Each row is a point on a tangle of strands that fork and nearly touch. The rows are in no order.
(in the rows, 128 means zero)
Points whose rows are less than 158 apart are linked; no others are. Some points are linked to none.
q542: [116 158 125  93  78 129 107  61 132  89 120 143 144 120 152 122 125  95
  96 149 188 154 124 118 127 134 166 147 194 116  77 148 156 140 103]
q346: [161 150 139 146 219 116  91 108 122 139 139  67  98 145 167 176 133 150
 157 108  88 120 128 107  66 125 164 147 142 118  98 102 131 127  57]
q582: [165 123 116  70  73 137 146  86 131  85 174 152 106 113  95 119 121 154
  90 188 152 133 103 122 108 117 101 122 156 150 170 107  82 114 174]
q721: [104 147 145 136 147  67 158 130 165 197 120  87 124 141  99 153 137 170
 151 123  59 128 117  97  75 124 125 166 110 108 155  89 128 124  89]
q782: [120 107 127 135 157 156 119 154 193 161  65 123 124 147 116 107 126 104
 165  94 126 170 173 160 167 136 152  95 143 113 112 163 113  71 196]
q818: [ 87 131 152  75 132 123  97 114 135 176 129  99 152 120 117 145 138 103
  87 112 133 183 128 136 119  44 103 100 149  95 128 142  83 131 170]
q403: [156 143 143  62  67 126 162 131 117 133 180 123 115 101  35 110 107 113
 128 164 130 130 149 134 103 146 135 142 124 198 169 116 126 103 106]
q40: [127 132 203 140 212  99 112 128 157 113  98 158 107 120 147 114 148 141
  70 132 187 124 117 196  92 127 115 150 153 112 126 110 131 137 128]
q910: [217  87 111 111 120  81 150 138  95 142 139 184 101 143 153 166 158 126
 142 156  59  92 135  96 182 124 138 139  91 131  81  98 140 119 161]
q114: [111 153 134 115  83 120 109 104 168 100 120 136 131 126 138 119 127 146
  86 171 128 179  84 109  99 169 162 136 208 144 130 111 154 139 133]
q825: [138 116 100 133 129 108 131  87 136 142 232 163 154 141 153 113 135 132
 123 100 113 116  92  81 128 127 148 149  87 125 123 182 129 136  77]
q366: [142 152 151 167 121 129 112  95 108  89 138 130 159 110 182 146 123 105
 144 115 120 124 141 113 178  57 124 151 121 109 121 141  97 159 118]
q153: [106 103  80  94 122 153 127 122  87 147 123 146 115 146 118  77 176  64
 182  72 113  75 132 112 179 104 177 112 140 143  86 152 130 124 133]
q693: [134 146 148 148 146  67 137 126 170 204 112 118 129  85 100 153 144 143
 166 167  55 161 145  79  75 139 110 184 138 148 137  86 150 121 160]
q953: [ 74 108  60 115 142 181 126 137 119 140 157 146 119 137 163 136 131 127
 101  90 170 115  84 169 161 115 152 135  88 138 124 208 114 155 115]
q112: [126 152 116 174 101 164  97  52 128  88 169 104 134 113 166 131 114 148
 138 131 133 186 106  91 150  80 154 147 142 114 163 165 104 164 117]
q162: [163  80 102 140 101  59 117 116 149  77 101 154 133  94 151 140 152 111
 161 175 140 139 175 102 163 184 119  79 113 163  98 137 114  88 143]
q983: [160 117 138 150 121 165 117 142 116 160 122 104 159 118 119 153 134 157
 161 135 110 116 144 102 155 195 125  85 124  93 108 163 126 114 188]
q472: [114 134 131  92 114 141 206  91 206 207 205 127 118 170 111 111  95 143
  84 113 120 142  95 148  99 140 150 153 119 146 155 119 138 157 141]
q878: [119 131 146 135 104 178 133 120 138 169 203 107 112 180  82 114 128 114
 126  97 115  96 100 124 144 150 159 107 123  87 135 127 124 142 176]
q478: [224 130 138  81 141  93 149 153 105 102 128 132  87 194 140 154 116  96
 154 124 120  71 104 112 104  76 180 142 139 148 112 101 110 127 133]
q922: [105 128 128 104 170 126 177 116 189 182 189  83 125 121 115 121  91 146
  81  98 116 153 101 168  91  91 145 123 102 120 140 159 153 163 122]
q272: [ 97 139 193 175 169 187 124  68  63 112 104  97 145 118 130 129 101 190
 154  94 135 139 147 122 178 104  86 148  97  89  97 138 128 161  81]
q525: [ 76 102 145 111 116 143 163 135 109 138 114 161 186 137 105 104 140 131
 105 124 199 169 102 142 137 111 126 164  95 158 132 158  99 105 178]
q415: [ 92 125 128 131 101 116 112  38 130 100 120 110 164 115 130  87 126 100
 143 138 166 106  87 160 132 138 172 123 185 124 102 136 129 168 104]
q239: [128  96 154 147 183 146 109 108 131 118 103 146 166 108 130 111 155 121
 121 105 203 120 113 144 146 109 106 128 106  86 102 179 139 119 134]
q13: [149 121 129  88  97 156 169 126 159 188 199  91 122 181  90 120 120 149
  76  99 151  90  97 125 132 150 157 163 109 114 145 161 164 136 136]
q203: [ 85 108 121 116 136 140 120 129 101 128 131 141 126 153 123 112 127  68
 146  54 133  69 132 137 165 144 146  64 140  89  81 135 117 142 129]
q12: [103 103 105 165 198 126 132 161  90 126 159 127 170 104 108 129  98 181
 162 119 168 154 101 127 121 104  94 133  22 107 138 129 119 131  89]
q964: [133 122 117  62  71 137 113 133  74 120 106 149 165 107 133 100  96 122
 125 133 120 105 133 115 149 106 161  60 180 135 109 138 110 125 154]
q718: [121 112  93 122 133 138 136 161  99  98 134 174 149 119 164 121 100  82
  97 135 133 103 133 149 106 144 133 117 140 141 132  95 102 160  96]
q537: [208 111 128 135 175  90 118 135 138 110 125 116  94 186 171 141 118  98
 143  89 142 101 124 104 123 134 176 121 139 137 104 103 134 167 123]
q52: [114 147 185 163 193  67 135 191 180  94 101 118  95 129 153 131  81 127
 167 101 114 158 144 155 113 128 123 118  99 109  80 109 155 112 112]
q132: [128 115  89  64 104 150 173 118 120 182  81 118 173 105 101  96 123 154
  74 155 153 110 134 183 108 137 119 148 129 199 136 189 117  99 117]
q300: [ 80 130 144 173 130 109 108  97 180 139 150  96 140 116 140 144 134 146
 117 153 118 203 137 111 103 139 108 170 153 102 145  80  70  99 102]
q287: [168 124 154 111  93  66 138 133 141 105 111 133 110 116 131 155 131  84
 151 164 113 125 164  97 133 167  95  57 126 189 132 124  91  81 141]
q315: [164 163 165 134 106  54 113 152 142 132 125 140 103 114 124 137 135  83
 158 144  64 134 153  86  92 205 128  85 116 179 142  97 135  88 111]
q384: [146 132  79 153 119 153 144 161 160 176  93 157 127 165 161 138  96 116
 110 122 109 107 198 115 172 173 106 130  98 131 108 153 178  97 146]
q420: [ 91 160 162  87 119 143 127 147 124 111 101 154 107 133 125  78 105 113
  81 132 186 121 138 186 140  67 132 123 155 128 126 138 123 115 114]
q401: [193 119 109  68  64 118 118 145  70 112 129 149 110 135 112 109 127 126
  97 175 115  65 136  97  81 130 116 152 148 186 112  92 109  86  97]
q106: [118 163 158 135 164 184 102  82 112 131 138  91 112 148 178 156 103 200
 122 122  90 141  95 133 107 151 143 191 141 105 133 115  83 170 124]
q580: [118 122 129 108 155 155 138 193 120 115 145 125 136 132 103 108  99 116
 134  99 190 113 109 200 144  63 131 101  59 128 169 156  94 128 118]
q471: [ 58 115  63 123 175 191  82 122  96 160 122  55 122 141 135 108 164 142
 142  85 167 119 102 119 138 118 139 114  97 124 133 134  97 142 126]
q677: [ 82 166 131 153 124 159 108  53 117 107 145  94 118 163 168 131  98 175
 142 122 100 177  91  90 129 112 141 177 127 107 118 111  98 174  93]
q573: [122 131 145 169 141 135 158 107 159 124 144 184 171 144 154 133 161 129
 100 137 131 140 122  89 114  92  76 176 125 124 157 119 136 126 117]
q134: [ 91 139 183 185 185  99 111  87 149 110  69 140 143 141 138  94 118 141
 172 117 133 156 172 147 145 134  82 108 149  86  73  92 113 133 141]
q11: [196 106 108 146 152 105 135 125 111 122 119 156  96 150 177 188 165 107
 114 122 100  77 159  99 174 113  83 137 119 104 100  76 128 149 177]
q184: [ 96  90  28  98 110 177 149 154 114 103 144 171 123 114 117 131 126 122
 125 146 165 136  82 180 156 115 139 169  68 146 143 159 147 124 117]
q900: [154  99 105 119  81 151 102 101  91 123 155 161 125 113 168 122 149 151
 111 120 110  94 122 140 166 130 173 157 162 103 134 163 113 153 144]
q496: [ 63 160 184 179 153 169 105 104  83 132 118 100 145 130 127 128  86 145
 137  59 158 165 137 129 158 112 140 148 110 116  99 173 116 135  82]
q593: [149 144 121 140 202 144  92 112 170 173 155  74  59 134 122 135 156 144
 171 140  69 127 114 134  54 112 171 159 155 107 129  90 109 134  97]
q669: [148 156 147 163 141 169 165 141 141 144 112 144  97 175 150 163 122 136
 113  90  95 125 169  87 180 121  99 146  69 101 100 151 175 119 136]
q350: [115 139 156 180 186 175 111 106 102 131  73 135  99 162 139 155 116 165
 125  85 124 121 167  98 179 122  63 120  83  68  80 146 150 137  98]
q943: [ 78 125 133 108 122 137  94 158  99 164 137  80 129 130 124 156 140 103
 113  86 148 136 104 100 136  86 123  51 144 111 111 164 125 105 141]
q347: [ 96 176 150 144 133 103 143 160 165 143 141  70 132 175 144 157 115 158
 136 106  97 129 131  86  94 116 116 185 109 124 164  95 161 117  86]
q282: [ 81 130 165 103 149  61 109 157 167  82 132 101 154 113 121 111 102 127
 147  99 102 161 107 155 111  98 145  60 143 104 128 118 115 118 141]
q39: [165 112 125 130 142 108 174 127 159  92 148 149 139 147 136 147 159 133
 131 150 139 114 126 102  88  90 113 195 123 168 149  80 158 130 118]
q497: [103 111 140 152 120 108 148 109 131  28 147 122 129 152 170 121 101 151
 117 112 171 144 100 150 124 112 120 160 140 125 116  96 129 174 132]
q379: [152 165 159 152 120  79  92 110 138 127 156 126 150 116 141 130 125 117
 155 136  86 164 117  64  88 132 153 111 160  91 104  84 129 151 143]
q754: [199 144 121 108 117  45 136 151  99 128 127 161  99 105 109 134 176  75
 168 174  88  96 141  89  79 183 155 115  69 209 125  96 150 114 113]
q662: [115 130 153 152 188 163 120 129  91 162  81  97 125 168 179 152 107 192
 140 125 100 116 122 145 104 158 132 160 130 125 111  83  81 179 141]
q91: [158 103 114  87  55 146 170 150 119  93 145 131 125 120 121 162 107 151
  93 147 131 127 130 132 132  87 105 174 136 156 184 118 115 121 161]
q708: [110 150 146 137 158 160  94 117  92 129  66 111 141 123 155  77 121 172
 105 121 120  80 144 144 143  96 104  85 150  74 132 148 171 183 107]
q90: [170 152 103 130 102 132 161 156 143 155 176 144 144  77  83 122 139 120
 129 150  58  96 125 127 103 167 149 123  96 152 153 149 177 125 128]
q390: [162  85 100  66  74 118 104 125  58 135 108 184 153 120 113  57 132  82
 168 133 108 105 151 119 159 157 178  61 173 167  69 140 116 102 146]
q767: [ 90 143  69 114 146 205  85  83 119 159 133  93 145 140 140 122 168 108
 170  69 140 142  84 109 148  83 147 129 114 129 114 161 121 158 157]
q308: [152 119 152 141 168 121 122 141 110 148  80 115 154 148 174 186 119 172
 116 117 133 126 104  99 142 141  91 117 111 126 125  84 120 153 158]
q342: [109 125 138 134 107 134 117 124  91 137 173 106 116 158 115 117 124 125
 129  64 129  54 110 114 145 170 167  92 139  77  97 149 145 149 102]
q465: [ 90 172 137 158 159 112 109 146 114  89 149 106 115 158 158 115  96 185
 137  96 110 133 140  87  82  62 118 161 134 114 145 131 172 144  81]
q479: [142  95 126  88 133 142 188 151 146 154 156 126 168 155 104 105 104 121
 126 123 117 131 109 130 135  95 116  87 105 118 130 149  95 118 170]
q378: [ 52 144 161 157 133 188  99 137  89 157 101 114 149 155 148 128  82 143
 159  83 146 131 135 163 157 155 135 144 131  74 112 145 103 142 133]
q375: [124  64  15  77 107 112 159 130 130 126 157 158 146 105 131  97 163 135
 131 156 154 117  86 126 144 114 156 134 100 149 163 165 150 124 135]
q128: [122 183 208 168 197 117  98 167 161 127  89 114 105 125 115 119  94 159
 143  89 129 146 146 160 140  99 116 139 109  76  96 135 123  94 106]
q728: [108 119 115 153 129 154 129  58  85  64 149 130 134 124 159 103  83 130
 134 102 172 123  97 164 165 117 137 138 160 114 131 117 144 195 113]
q408: [149 107 128 150 159  90 205 144 136 108 112 143 127 174 131 178 163  89
 176 163 132  87 132 132 101 113 130 175  84 196  97  95 129 136 114]
q865: [180  97 122 162 145 129 108 107  95 127  85 130 113 148 164 193 131 150
 143 112 119 120 148  48 169 108  87 116 126  98  99 100 137 172 155]
q867: [ 81 133 161 156 129 127 140 127 137 145 130 204 178 133 136 119 128 137
  96 156 182 159  97 132 129 109  86 176  85 122 137 110  95 122 154]
q122: [176 127  99 116  81 134 139 100 137  87 136 148  93 165  91 157 139 112
 118 168 133 139  68 130 177 183 133 130 138  93 148 156 147 126  99]
q592: [125  50  82 134 120  93 151 141  75 110 159 112 142 115 137 145 103 159
 112  70 170 116  99 167 175  72 141 156  75 143 128 168 120 115 109]
q539: [ 94 125  87 143 102 100 117  92 168 151 179 170 158 150 156 117 147 118
 116 155 154 161  85  71 111 170 156 148 115 136 133 144 138 123  84]
q787: [139  95 135 124  95 156 133 154 104  89 132 137 144 118 143 133 116 157
  95 118 144 100 129 160 178 123 135 170 133 114 163 151 105 139 174]
q610: [201 139 125 141 140 107 146 144 123 171 134 186 102 167 146 124 152 132
 142 123  85  62 132  74 152 178 147 110  95 118 101 140 162 144 163]
q360: [128 143 103 150 140  78  97 112 182 152 135 102  58 144 167 121 156 123
 142 177  87 144 109 123  48  96 178 192 149 133 150  76 128 140 117]
q444: [136 105  85  54  55 131 159 136 105 111 175 125  98 160  65 131 109 138
  82 133 134  60 110 135 142 125 107 166 123 110 127 129 149  99  99]
q45: [143 141 109 134 134 166 165 146 153 135 165 122 162  82 104 136 123 135
 135 135 106 105 116 167 120 142 113 145  89  88 146 188 162 128 124]
q676: [148 106 169 171  91 104 123 132  71  78 149  90 137 151 147 186 101 111
 124  64 129  98 120 105 173  83 123 140 110 131 112 138 101 155 129]
q688: [185 120 137 157 104  60 174 144 111 165 103 163 115 130 110 163 166 100
 186 171 117 102 167 100 107 151 143 181  79 209 126 109 154 116 115]
q310: [172 138  90  67 109 130 210 144 146 144 167 114 101 166  99 129 112 142
  77 110 137  53 142 152 127 117 129 170 119 155 146 121 148 145 114]
q680: [130 153 201 199 124 131  97 123 123 101  90 182 155 169 180 122 127 126
 124 112 155 126 173 135 164  70 103 161 117 116 132 132 100 140 107]
q901: [108  96 126 163 143 172  96 138  82 140  91 130 168 148 143  84 122 170
 164 105 123  94 153 114 197  99 109  75 130  90 111 160 152 157 167]
q666: [143 102 156  58 111  49 117 131 183 122 151 118 130  96 103 104  96 103
 137 130 104 151 110 127  69 129 174  86 160 118 108 109 101  97 124]
q801: [132 141 138  86 137  92 135 152 160 154 179 128 108 135  94  99 118  85
 113 121 110 123 127 123  79 141 144  89 152 121 143  62 141 118 121]
q200: [164 116 149 179 158 175 131 137 157 123 166 103 160 101 105 121 142 165
 162 132 120 146 138 133  90 125 132 163 122  82 155 151 141 119 101]
q590: [101  87  51 103  87 112 149 140  86 162 161 155 182  93  98  98 169 144
 128 162 165 113  89 102  98 149 130 105 111 150 160 146 151 126 132]
q872: [ 99 126 152 142 133 115 101  76 170 155 121 115 133 108 170  75 122 114
 125 133  93 160 146 140 121  64 131 117 184  97 133 115 139 175 136]
q709: [179 113 144 174 184 126 100 132 122 135 124  98 107 164 169 177 127 149
 150  85 112  82 133 113 120 110 160 167 121 150 114 141 138 163 109]
q434: [174 105 167 115 160  93 174 153 167 129  68 159 146 113 137  97 116 123
 103 157 145 157 153 157 135 126 115 101 109 153 144 119 106  78 154]
q490: [ 61 150 174 168 135 108 122  97 145  82 133 115 107 143 168 117 103 150
 101  96 124 202  86 144 117  95 127 158 123 122 119 117  95 162 114]
q469: [107 129 170  98  89 163 136 138 118 161 111 172 192 139 114 147 120 113
  85 137 157 131 151 129 136 132 126 165 157 163 108 151 116  84 143]
q57: [ 98 130  46 126 139 205  98  77 101 125 181 118 138 109 121 142 145 149
 182 108 136 169  79 124 146 125 161 156 110  90 121 195 121 146 113]
q912: [184 137 149  71 109 117 163 158 133 178 136 124 120 111  68 112 136 116
 109 157 122 121 153 123  74 143 127  71 136 166 161  70 135 113 130]
q92: [ 98 107 125 111 119 130 120 126  79 107 115 143 126 154 148 146 128  93
  90  99 135  72 125 149 165 120  94  77 143 101 107  87  98 172  89]
q171: [106 163 102 187 119 141 109 118 112 102  95 135 101 105 160 159 145 155
 123 186 128 147 113 107  83 149 114 215 143 136 154  89 144 141 110]
q355: [152 105 171 149 190  87 131 125 163  81 123 160 156 127 154  86 153 124
  98 123 192 114 126 160 117  82 112 131 141 113 135 146 133 117  98]
q250: [173 160  91 117  71  71 209 103 158 171 108 132  88 118 116 154 110 141
 151 135  78 120 213 101 176 170 108  87  82 194 166 143 111 123 161]
q512: [102 130  52 144 117 159  78 113  75  65 173 122 117  95 142 152 114 146
 151 106 139 169 102 135 183 106 137 149  81 103 124 173 151 130  75]
q747: [ 80 128  79 155 169 124 149 111 130 125 171  87 132 106 114 130  93 148
 112  98 192 187  94 123 115  96  85 129  59 132 167 142 140 137  71]
q268: [105 119 143 149 174 153 142 130 161 157  95 124 103 185 153 117  88 139
 132 102 137 163 146 140 153 172 105  73 108  86 108 140 125 115 190]
q302: [143 132 135 161 168 102 141 133 204 193 108  92 134  89 108 152 125 139
 149 126  73 195 181 100 119 174  87 142 137 103 147 104 159  79 133]
q135: [166 134 106 133  96  95 179 172 150 180 110 154 112 140 128 160  99 103
 132 137  85 108 213  90 173 169 123 123  92 167 144 132 130 120 137]
q100: [ 99 110 125 103 116 124 123  94 156  79 132  86 146 123 105 102 146 100
 174 123 185 110 103 152 138 132 158 101 186 100  87 127 152 126 163]
q154: [114 139 144 180 138 113 129 122 171 113 126 114 137  81 134 158 155 132
 113 173 107 158 121 144  79 161 107 204 144 143 142  90 100 113 125]
q920: [ 55 132 143 129 107 120 128 123 119  98 121 123 161 108 125 136 159  76
 195 140 126 152  88 134 125 140 133 126 140 116 106 124  61  94 159]
q961: [167 108 151 114 133 161 120 160 201 162 107 110 109 127  84 142 112  89
 131 126 123 182 182 177 141 164 128 101 177 153 140 135 115  80 156]
q667: [182 156 180  99  94 104 104 139 121 127 107  99  87 157 107 139 151  87
 123 135 105 107 165 106  99 136 165 127 198 157 106  48 105 109 144]
q552: [146 155 144 135 118 182 112 132 108 135 119 146 134 118 118 142 150 106
 115 146  81 119 162 110 134 118  63  80 158 106 113 111 162 154 171]
q214: [137  94  77  81 112 140 172 165  90 201  71  96 187  88  92 137 129 125
  77 152 135 101 132 183 154 135 121 115  87 172 127 168  87 110 151]
q673: [127 135  90 101 118 151 145 100 183 113 178 131  65 103  77 145 154 122
 111 184 108 178 104 166 108 151 125 136 135 139 184 131 128 128 112]
q427: [ 88 172 167 129 122 115  99 115 112 107 117  88 110 172 190 111  94 142
 122  97 118 101 130  99 112  67 131 131 164 115 145  95 178 173  91]
q125: [100 128 205 134 150  72 116 180 180  81  96 115 129  91 102 115 110 112
 133 129  98 158 131 166  89 105 138 127 143 129 111  97 141 111 137]
q893: [ 99 144 130 166  77 140 102  87 115 109 184 146 135 152 133  98 116 118
 140  91 126 100 107  99 116 125 155 127 117  89 121 139 149 150  75]
q289: [177 147 110  58  97  91 157 148  97  68 140  95  82 157 125 138 117 125
 138 172 139  59 114 116  72 107 158 180 131 161 109 102 130 116 107]
q183: [ 81 137 117  80  79 104 168 102 147 171 121 120 159 104  81 112 123 138
  97 153 141 166 116 145 100 164  97 136 138 213 170 172 150  83 129]
q73: [129 108 113  96  99 150 116 161  99 162 113 155 165 126 123  95 161  58
 185  92 117 116 124 100 154 162 200 110 145 190  76 163 111  98 165]
q445: [192 121 179  88  95 112 134 140 130  70  93 118  99 113  83 137  95  96
 151 160 115 119 192 130 132 157 129  69 164 164  95 123 103  64 132]
q87: [147  79 105  96  89  94 155 140 100 176 127 128 204 101 115 136 151 134
 107 144 140 110 153  90 130 119 106  93 128 175 166 150 143 118 161]
q960: [ 95 125 141 145 137 161 124 161 151 150  74 110 124 125  89 106 187  94
 177  99 124 146 125 177 146 148 138 113 134 147 127 172  89  55 217]
q504: [ 85 118 116  98 107 103 188 131 161 152 127 109 161 111  53 122 139 133
 126 130 144 106 123 158  95 143 113 106 152 137 162 152 159  93 119]
q369: [ 98 145 120 120 154 136 142 131 158 111 166  81 126 119 122 158  86 162
  82 109 170 183  66 164 125 103 119 132  92 135 152 178 155 151 112]
q198: [138 114 105 165 108 167 113 136  67  79 125 159 127  77 138 139 136 122
 144 158  86 113 155 120 160 131 100  92 137 112 132 128 158 177 147]
q485: [140 147 165 140 171 135 108 185 117 134 144 166 104 114 138 115  99 155
  99 115 183 126 113 158 148  58 105 106  56 107 166 150 101 146 126]
q871: [151 131 120  83  94 123 121 140  93  62 118 175 132  97 147 135 137  96
  87 183 129  99 133 121  99 145 123 128 159 204 114  73 106 136  91]
q371: [186 165 115  81  45 108 155 153 118 142 165 132 123  83  56 112 134 155
 109 166  92 107 152 113 114 152 166 158  98 172 197 161 178 119 111]
q103: [151 135 129 112  62  86 110 143  72 132  97 162 112 142 153 117 127 118
 123 125  97  89 152 104 158 157 161  76 149 139 133 102 106 151 151]
q859: [ 79 160 153 159 152 160 119 118 117 160  71 136 118 144 124 128  88 122
 146 103 113 152 154 152 171 164 111  93 154  82  83 105 110 153 144]
q20: [102 119  42 143 114 173  83 150  56 105 139 143 119  79 154 162 128 156
 122 154 126 138 138 155 167 114 129 142 113  86 136 118 141 167 112]
q921: [155  81 143 159 116  98 128 163 115  85 188  87 123 149 165 151  76 151
 116  59 151 103 117 123 153  90 149 150 101 144 159 140 127 135 113]
q808: [ 81  93  40 124 164 155 112 162  98 185 133  90 161 126 124 137 163 144
 120 114 149  97 115 116 121 112  96 106  70 107 133 144 137 132 123]
q172: [ 94 136  99 104 128 126 116 207 138 178 108  92 153 114 128 174 113 129
  84 128 136 118 126 116 121 115  90  78 101 103 130 137 135 123 134]
q352: [110 149 157 172 198 136 121 150 117 140 126 171 142 123 125  95  83 174
 156 121 148 125 121 133 141 105  94 121  36  94 150 114  99 138  97]
q301: [149 109 108  71 112 125 176 130 136 198  80 106 192  88  75 157 166 115
 103 151 147 148 147 129 152 121  92  82 117 152 142 186 111  91 192]
q426: [ 80 184 136 135 146 147 103 155 130 101 104 155  73 139 150  76 133 158
  73 162 148 137 121 169 107 103 108 142 129 123 167 102 158 134 106]
q547: [117 134  67 116 118 185 103 119 136  96 111 119 123 100 138 112 187  97
 155 168 163 170  98 157 116 147 167 123 157 169 155 179 102 104 123]
q609: [116 114 165  84  86 142 114 114 116 112 109 149 148 134  92 107 140 103
 110 140 155 109 139 138 107 150 107 131 185 186 120 160 106  44 123]
q269: [182 157 132 134 123 168 114 145 167 157 126 146 123 114 135 132 101  90
 133 135  75 170 176 111 134 157 157  86 159 139 146 139 111 108 159]
q451: [152 156  92 135 103 117 148  99 162  52 142 132  64 143 108 162 157 111
 112 201 119 176  89 141 127 164 124 112 154 132 152  98 119 136  99]
q394: [172 133 141 154 202 139 130 144 155 125 110  93 136 116 124 145 124 184
 170 143 111 122 146 112  76 155 111 171 142 127 145 112 166 125 138]
q249: [164 119 127 138 130 125 102 180 142 113 144 152 159 123 105 168 122  95
 151 103 135 123 127  93 150 138 134 108 122 103  92 123 167 149 111]
q591: [129 110 150 107 135 163 118 151 102  94  96 166 122 125 106  84 126  85
 125 123 166  94 180 163 156  68  99  87 170 138 113 139 122 101 113]
q247: [111 103 117 125 149 162 131 160 122 161  88 129 181  97 123 141 144 107
 140 119 190 147 108 170 164 127 123 139  88 125 113 159 124 123 184]
q201: [111 126  82 105  98  94 115 114 173 139 158 160 148 112 142 102 106 141
 103 154 130 199  73  99  86 186 167 120 153 141 154 103 144 132 114]
q611: [101 152 218 205 139 102 119  92 157  84  87 137 123 151 166 100 126 110
 167 117 133 166 160 159 168  91 115 131 128  92 105 111  62 127 133]
q15: [129 150 112 137 105  71  99 101 154 149 158 129  47 130 146  94 184 125
  99 167 121 164 110  92  51 143 169 157 148 158 152  53 115 133 111]
q340: [119 158 134 150 140 121 100  97  95 119  67  85 129 137 191 113 119 135
 147 135 107  73 162  96 138 108 102 116 149  94 119  88 167 178  81]
q817: [145  95 119 148 130 122 125 103 104 171 147 155 152 143 107 134 145 144
 157 122  80  93 134  92 155 214 130 114  88  90  93 163 126 108 150]
q393: [ 89 109 133 151 170  74 147 129 160 161 112 132 151 110 139 121 119 121
 155 142 120 178 156 133 109 149  89 130  99 101 130  51  78 106 111]
q62: [ 82 163 197 178 168 121  84 115 127 118 128  86  78 118 117 106  92 164
 128  84 147 151 109 172 111  66 116 151 117  94 125 105 103 148 131]
q174: [145 167 119 108 102  90 102  67 149 107 138 108  35 131 138 130 201  95
  74 168 154 143 130 101  94 122 174 140 174 123 126  64 124 162 108]
q152: [ 65 166 117 161 140 166 114 148 100 127  97 139 115 136 169 141 113 191
  73 155 135 135 111 118  99 141  86 190 127 112 151 122 130 139  93]
q821: [141 123 145 172 142 118 123 117 167 127 111 100 135 108 114 157 140 162
 196 149  92 169 174  98 127 181  91 100 139  95 116 148 137  64 169]
q368: [146 106 144 170 128  91 126 109 143  74  66 175 150 114 199 104 116 100
 158 153 118 136 183 119 163 159 123  72 142 156 114 134 120 127 158]
q227: [175  83  77  91  90 138 132 108 121  74 159 132  80 161  85 122 112 125
  98 127 175 113  95 161 179 162 146 148 129 122 126 134 167 125  94]
q311: [156 142 107 135 144 178 114 120 137 108 169 147  86  78 102 130 171 101
 103 162 101 147 132 147  83 149 113 120 164 177 162  88 149 134 119]
q505: [146 169 125 116 135 192  88 140 119 160 146 129 111 109 123 130 156 142
  95 165  76 127 141 122  77 149  99  98 182 140 144 124 147 161 143]
q807: [ 83 122 119 115 123 178 136 145 100 124  53 130  91 128  85 107 183  83
 167 101 147 105 149 165 152 156 113  95 168 151 112 160 114  93 170]
q928: [149 141 168 148 212 103 142 165 153 133  84 126 125 117 140 117 124 153
 114 152 138 118 129 174  77 171 107 161 132 120 144 113 175 126 107]
q138: [179 104 133 139  48 119  81 129  52 156 127 144 114 125 117 127 139 128
 110 117  80  80 147 134 201 168 182 132 149 119 117 131 124 129 164]
q729: [ 81 125 127 114 118 164 131 148 155 128 142 107 140 103  78 131 143 118
 144 155 128 162  97 145  99 138 129  87 151 119 153 148 162  87 175]
q736: [142 112 135 104 126 136 126 126 100 101 104 171 127 135 100 111 162  85
  95 151 134  64 158 149 101 138  80  82 187 136 110 136 144 102  97]
q938: [107 112 106 100 129 132 110 121 148  83 152  96 127  71  90 131 153 111
 161 124 165 189 100 160 103 134 144 117 179 112 117 120 152 126 161]

Follow the links from the first point to the second, and from the first to the third. Name the last point that the two ways share.
q200 / q73 / q301 | q415
q128 / q983 / q352 | q490
q590 / q128 / q106 | q490
q282 / q580 / q718 | q342
q427 / q504 / q378 | q677
q40 / q754 / q393 | q525
q301 / q610 / q900 | q415
q360 / q677 / q20 | q342
q807 / q592 / q729 | q366

A fork is a point with three links. Follow the links from the first point to the second and name the forks in between, in order.
q114 / q239 | q415, q490
q593 / q183 | q203, q342, q415
q346 / q592 | q203, q342, q415, q490, q677, q366
q912 / q590 | q490, q415
q552 / q138 | q13, q342, q203
q106 / q669 | q677, q366, q859
q87 / q122 | q415, q342, q13
q871 / q922 | q203, q342, q13
q471 / q369 | q13
q269 / q910 | q782, q859, q366, q677

Name the points in between on the shortest way along the links from the first point to the second, in order.
q688 / q154 | q408, q39, q573, q867, q525, q469, q609, q736, q591, q420, q426, q152, q171
q910 / q90 | q11, q865, q308, q662, q106, q677, q490, q62, q128, q52, q125, q282, q666, q801, q912, q403, q371
q390 / q983 | q73, q153, q203, q342, q893, q825, q539, q201, q114, q542, q415, q728, q497, q490, q677, q106, q662, q308, q865, q11, q910, q610, q817
